Each row is a point on a tangle of strands that fork and nearly touch. The rows are in no order.
Two points are linked if the straight distance between their rows is under 43.6. Some points are linked to none.
<1016>: [-28   9  14 -33 -32   2   7  10   8 -17  -5  14  -1 -14  18  -2   2 -15
  -3  41]
<252>: [  1  38  -8  -3 -16  12 -12   8  10  -6  -5 -10   2   3  16  -9  17 -11
   6  -7]
<58>: [ -2  18  -3   0 -17   1 -11   9  16   2  -8  -6  -5 -11   7   8  11 -18
   7  -2]
<301>: [ 25  23   2   4  19   9  -5  -7   2   4  -1 -16  -6   9  11 -29   9   3
 -18  19]
<577>: [  0   2  -5  18   9  15 -18  -7 -24 -10  15  12  15  10 -14  -3  -6  21
  -5  -8]
<602>: [ -2  10 -14 -21   4 -11   7  18  17   7  -4 -26  -5   4  27 -23  16 -21
  10   2]
<195>: [ 11  38  28  -6  -1  -4  -1  -5  -4 -10  -3  12 -22 -16 -11   9   3  -6
 -26  -1]
<606>: [-23 -35  -5   0   9  -6 -18  21  -6   6   5  -6  14   0  -9  11  -7  -7
  11  12]
<11>: [-22  16  -3 -24 -25 -19   6  13  17   1  -2   7 -17 -23  10  10   6 -20
   8  -3]
<166>: [  5  -3  20   4  11  13 -35  21   4   4 -11 -21  10  -1  -4   3   2 -15
  -1  29]
<580>: [-14   4  -6   5 -17   4 -12  -4  -6 -10  10  23   1 -11  -5  12  -2   6
   5  -7]
<672>: [ 10 -11 -41  23 -22  12   5 -17  20  12   8  -2   1   6  28  -4   6   8
  14  -5]
<15>: [ -4  24  20 -22   9  20  -1   6 -23 -18   1 -11  14  29   1 -28   0   3
 -19  38]
<651>: [-18  36  27 -39  -9   3  34   5 -12 -21  -6  -1   3  20   2 -17  -1 -11
 -19  28]
<725>: [  0  -6 -12  -2 -14 -22  13  -7  21  11  -2   9 -23 -25   6  14   3 -12
  12 -21]
<183>: [-12  16  22  -3  -4  23 -28   7 -20 -18   4   6  13   4 -16   5  -2   0
 -14  25]
<428>: [-25   0   2 -23  -1   1   8  10 -12  -9   4  -2  11  13  -2 -10  -1  -5
  -3  25]
<1020>: [ 12  22   7   5  12   0  -9   6   2   6  -6 -14  -3   4  -8  -1   4  -6
  -7  -7]
<830>: [-24  16  16 -20   3 -14  11  12 -23 -11   2   9   2   8 -27  11  -8  -1
  -9 -14]
<47>: [  1 -16   8 -12  29 -31  23  -4  -8   1  -3   7 -18  -9 -15  -3  -8   4
  -4 -14]
<1116>: [ -5  -4 -18  -2   3 -18   2  18  16  18  -2 -21  -2  -2   7   7   6 -19
  16 -24]
<1128>: [  3  31  34 -20  23  12  -8  11 -22  -8  -2 -18   7  28 -12 -19  -5  -1
 -23  23]
<604>: [-15 -13 -17 -10  -8 -16  18 -18   0  -6  13  29 -16 -17   8  -3  -5  11
   8 -10]
<549>: [ -3 -27 -19  -1   9 -20  24 -21   0  -2   9  23 -14 -12   9  -4  -5  14
  14 -27]
<927>: [ 32 -41  23  34  21   6   3 -26  -5   1 -16   9   7 -10 -13  11  -9  19
   6 -27]
<199>: [-29 -32  -5 -15   0   2 -14  24  -3  -1   3  -9  19   4   2   1  -3 -13
  11  30]
<913>: [ 13 -14   0  22  19   9  -5 -18 -18  -7  10  14   6   4 -11  -4  -7  25
  -2 -18]
<421>: [ 11 -24 -21  10 -12 -15  18 -13  27  18  -3   1 -18 -16  13  11   3  -5
  17 -17]
<763>: [ 14 -10  19   4  32 -19   5  -3  -8   5  -7  -1 -13  -7 -24   5  -9   4
  -8 -18]
<484>: [ -9   9 -25   6   0   1  -3  -1  -6  -3  13   3   7  11   6  -5   1   6
   5 -15]
<2>: [  6  24  17   8 -13  12  -6 -20 -15 -21  12  32 -10 -16 -14   6  -2  15
 -18 -11]
<338>: [-23   6   1 -35 -13   1  30  -2  -3 -14   1   7   0   7  16 -23   1  -5
  -9  43]
<229>: [  3   1   3  18 -29   8 -20  -1  16   3  -7  10  -2 -22 -10  34   0 -10
   9  -8]
<176>: [ 12  -2  -5  30  -9  16 -23   6  10  11  -6 -15  13   5  -5  17   2  -5
   8  -6]
<345>: [  8  -1  18  -1  32   1   6 -11 -35 -11  13   9   5  16 -25 -15 -13  26
 -23  -3]
<283>: [ -2   9 -15 -17  -3 -12  11   1  17   6  -1  -7 -15 -10  20 -17  12 -14
   0   9]
<471>: [-11 -16  -5 -22  26 -22  13  18   1  12   0 -21   0   8   4 -16  -1 -10
   1  14]
<647>: [ 28 -34  -1  30 -16   3   7 -15  19  17 -17   0  -1  -7  -5  27  -1   6
  13 -19]
<546>: [-19  16 -19  -4  -4  -1   8  -7 -20 -14  20  21   6  11  -1  -6  -3  17
   0 -22]
<822>: [ 11  19  11 -16  15   8   0  -2  -4  -7  -1 -14  -6  11  15 -32   7  -1
 -23  42]
<412>: [ 14  -4 -12  34 -40  25 -12 -22  10   1   1  19   6  -7   0  28   0  12
  13 -16]
<507>: [ 16 -27 -15  27   9   8 -12  -7   7  13   3  -7   7   0   5   0  -4   7
   6   7]
<145>: [ -7 -19 -10 -16  23 -31  20   8   1  13   3  -9 -10  -1  -1  -8  -4  -4
   1  -6]
<244>: [-23  -5   3  -7 -21   6 -14   2  -5 -12   5  22   2 -17  -7  13  -5  -3
   1  20]
<955>: [-24  28  12 -20 -10   0   4   5 -21 -18   7  17   5   5 -18   5  -3   3
 -12  -1]
<41>: [ 18  11  -2  20  -8  -5  13 -13   2   4  -9   7  -6   1 -12  21   0   7
   8 -55]
<174>: [-23  -1  -1 -18  -1  14 -17  29  -8 -13  -1 -17  25  22  12 -13   6 -10
  16  19]
<779>: [ -7  -5 -14 -13  -2 -18  15  -9   9   1   6  13 -19 -17  12  -8   3  -1
   0   8]
<357>: [ -3  19   6 -12  14  16 -12  14 -13  -9   0 -17  16  25   7 -29   4   3
  -6  22]
<31>: [ 13  -9 -13   5  22 -18  24 -19  -3   2   3  10 -11  -1   2 -13  -2  15
   1 -30]
<35>: [-19 -19 -27   1  -5   4 -15  13   3   3  12  -7  15   5  18  -3   4  -5
  17   7]
<178>: [ 12  12  20  10  -4  15 -33  12  13   2 -15 -16   0  -9  -3  14   7 -21
  -3  19]
<981>: [-12   9  -7 -17   0 -24   8  14  10   8  -4  -7 -13 -10   1   6   6 -20
   7 -15]
<1006>: [  0  31   9 -19   6  -8   3  13   5  -1  -9 -13 -11   1   4  -9  10 -16
  -8   0]
<752>: [ -7 -14   8   9  18   5 -30  23  -5   8   0 -19  18   6 -13   7  -6  -6
   6  11]
<593>: [-14  17  -3 -14 -15   9   9 -16 -13 -19  15  26  -3  -3   6 -17   1  15
 -15  22]
<477>: [ -5 -10  31  -9  -2   0  -9  -4  -5 -12  -3  20 -14 -22 -13  16  -5  -6
 -24  40]
<115>: [-18   8   0   3  -3  20 -22   3 -28 -18  15  13  21  12 -17   2  -4  12
  -5   7]
<956>: [ 33  -8  -2  21  16  -6  22 -27   3   6  -7   5 -11  -3   1  -7  -1  17
  -1 -30]
<1099>: [ -7  40   8  -3 -13   4  -6  -4 -14 -16   9  19  -2  -6 -15   7   2   6
 -11 -18]
<605>: [  8   5  -7  30 -19  23 -22  -7   0  -1   3   8  11  -1  -9  18   0   6
   6 -15]
<662>: [ 29 -27  -9  39  13   2   5   3   8  30  -9 -26  16  18  -2  11  -9  16
   9 -24]
<5>: [  9  27  27  -4  33   6 -13  11 -21   3   1 -21   5  23 -23 -10  -7   5
 -19   0]
<1118>: [ 23 -22 -10  19 -12  -7  29 -34  15   9 -13  15 -11  -8  10  12  -1  15
  18 -41]
<498>: [-34 -16   4 -29 -14   9  -3  32  -4 -13  -3 -11  24  13  10  -4   3 -19
  18  30]
<90>: [-29   0 -22 -13 -19   6  -8  13   2  -8  11   2  12   3  21  -7   8  -8
  16   9]
<60>: [-19  22 -22  -6 -26  11 -14  15   9  -9   6  -3  11   4  26  -5  13 -12
  21  -9]
<731>: [ 28 -37 -16  35  -9   4  11   4  19  35 -15 -28  15  21   6  22  -4  12
  11 -21]
<569>: [ -2  22   3  -1 -21   8   2 -23  -8 -19  15  36 -12 -18   1  -5   0  16
 -14   5]
<491>: [ 14  13 -16   6  13  11   0 -17  -3  -3  12  -2  -2   8  14 -32   7  15
 -13  17]
<896>: [ 17  -6 -14  20 -22  -7  23 -16  16  14 -12   4  -8   2   2  27   1   7
  18 -54]
<918>: [ -7 -31  -8   7   8  -9 -19  24  12  18  -3 -21  10  -5  -2  14  -2 -20
  17   0]
<29>: [ 20 -14  -4  28  14  -3  -8  15  14  29 -10 -33  13  11  -7  12  -5  -3
   9 -19]
<635>: [ -5 -19  -5  -5  31   0 -10  24   1  15   4 -31  17  17  12 -24  -3  -1
   5  24]
<707>: [  7 -18  -2  17 -17   2  -9 -15  14   3  -4  17  -9 -24  -4  20  -2  -1
  10  -5]
<9>: [ 21 -40   0  23  -7  -1   4 -25  14   6 -12  17  -8 -22  -2  21  -5   5
  14 -15]
<53>: [ 14 -21  10   9  14 -16   3  -7   8   8 -11   7 -17 -23 -15  16  -4  -5
   2 -13]
<388>: [  5  -1 -33  22  -3  10  -4  -2   6   8   9 -11  12  16  20  -9   4   7
   9 -11]
<466>: [ -2 -25 -12   0  28  -9  -2  10  -2  12   6 -15   7   8   4 -16  -4   5
   0  13]
<433>: [  0  17  10   7 -25  12 -26   6  14  -4  -8   5  -4 -21  -1  19   8 -16
   1  10]
<248>: [  3 -12   7  -6  -2 -25   6   0  21  10 -10   8 -28 -33  -4  18   0 -17
   1  -3]
<524>: [ 24 -19 -19  19 -16   0  23 -39  18   6  -1  22 -15 -13  19   2   0  19
  12 -19]
<193>: [ 29  -6  15  18  24   1   6 -26 -12  -5   0  11  -9  -6 -14  -6  -4  19
 -13 -20]
<870>: [  8 -17  -8  21  -2   9 -25  17  18  18  -7 -28  16   2   6  10   4 -13
  15   6]
<721>: [ -8   0  -3  -9  19  -6  14  -8 -25  -9  13  12   2  13 -12 -16  -7  20
 -12  -3]
<687>: [-10   8 -11   8  -9  -2   2 -14 -13 -14  13  29  -1  -4  -6   8  -4  16
   8 -35]
<583>: [ 14 -15 -28  17  -9   5   7 -29  12   4   8  13  -8  -7  18 -10   2  14
   6   0]
<237>: [ -6  17  40 -15   6  16 -12   5 -23 -15  -1   1   5  10 -20   5  -7  -3
 -27  37]
<980>: [-28  13  15 -36 -16   7  46   2  -9 -18  -4  -2  15  25   6 -20  -8 -13
  -6  39]
<205>: [ 39 -36  -3  28 -15   1  21  -8  20  31 -25 -19   3  14  -3  24   1  15
   8 -23]
<700>: [ 14   3   3  15  23  -2 -13  14   3  18  -5 -28   8  11  -9  -1  -4  -3
   1 -10]
<902>: [ 18 -20 -27  17 -19  -7  15  -2  32  30  -9 -21  -3   1  17  15   7  -9
  17 -21]
<536>: [ -4   0  16  -2 -11   1 -10  -9  -3 -12   2  24 -13 -25  -9  12  -3   1
 -13  20]
<872>: [ -4  -1   9 -10  24  15 -19  25  -8   1  -2 -31  23  26   8 -27  -2   1
   3  29]
<323>: [  7   7  31  -3  34   2  -7   3 -29  -3   7  -7   4  17 -32  -6 -13  13
 -24   3]
<234>: [ -6  13   3 -26   0   0  12  -3   1 -11  -1  -1  -9   1  18 -25   8  -4
 -16  40]
<644>: [-10   9  12 -12  15 -26  10   8 -11  -2  -3   7 -10  -5 -27  15  -6  -4
  -2 -31]
<18>: [ -7   5 -14  -9   6   1   9 -11 -12  -8  15  11   1   7   7 -23   1  15
 -10  16]
<245>: [ -7  39  22 -33   5  -3  15  10  -7 -12  -7 -10  -8  12   4 -19   7 -12
 -18  16]
<70>: [ -3  -6 -25  -4  -2  -7   1  17  22  16   2 -25   4   2  26  -9  12 -20
  19  -7]
<964>: [  8   5  40  -6  13   7 -12  -7 -16 -14   1  11 -12  -9 -18  10  -7  -1
 -35  35]
<67>: [  5  14   9   6   2 -17   5  -3  -1   0  -7   9 -14 -11 -21  19  -3  -3
   3 -44]
<28>: [-26  18   2 -30 -33  -3   2  13  14 -11  -2  10  -7 -17  20   0   8 -19
   8  17]

A fork is a point with three links. Follow the links from the first point to the second and name the forks in between, in order.
<29>, <606> => <433>
<870>, <651> => <606> > <433>
<1099>, <58> => <18> > <433>
<466>, <980> => <18>
<9>, <412> => <433> > <606>
<752>, <721> => <433> > <18>

A fork is a point with three links, a tip a point with one. Leave the first point through the second and follow the links. Name the first fork or tip that comes.
<1020>, <700> => <433>
<357>, <872> => <902>
<580>, <244> => <1016>
<484>, <388> => <18>

Follow the links from the first point to the second, and from the first to the third. Name the last point that the two ways share.
<1006>, <412>, <90> => <433>
<199>, <90>, <731> => <433>
<635>, <980>, <1099> => <18>
<569>, <357>, <1020> => <18>
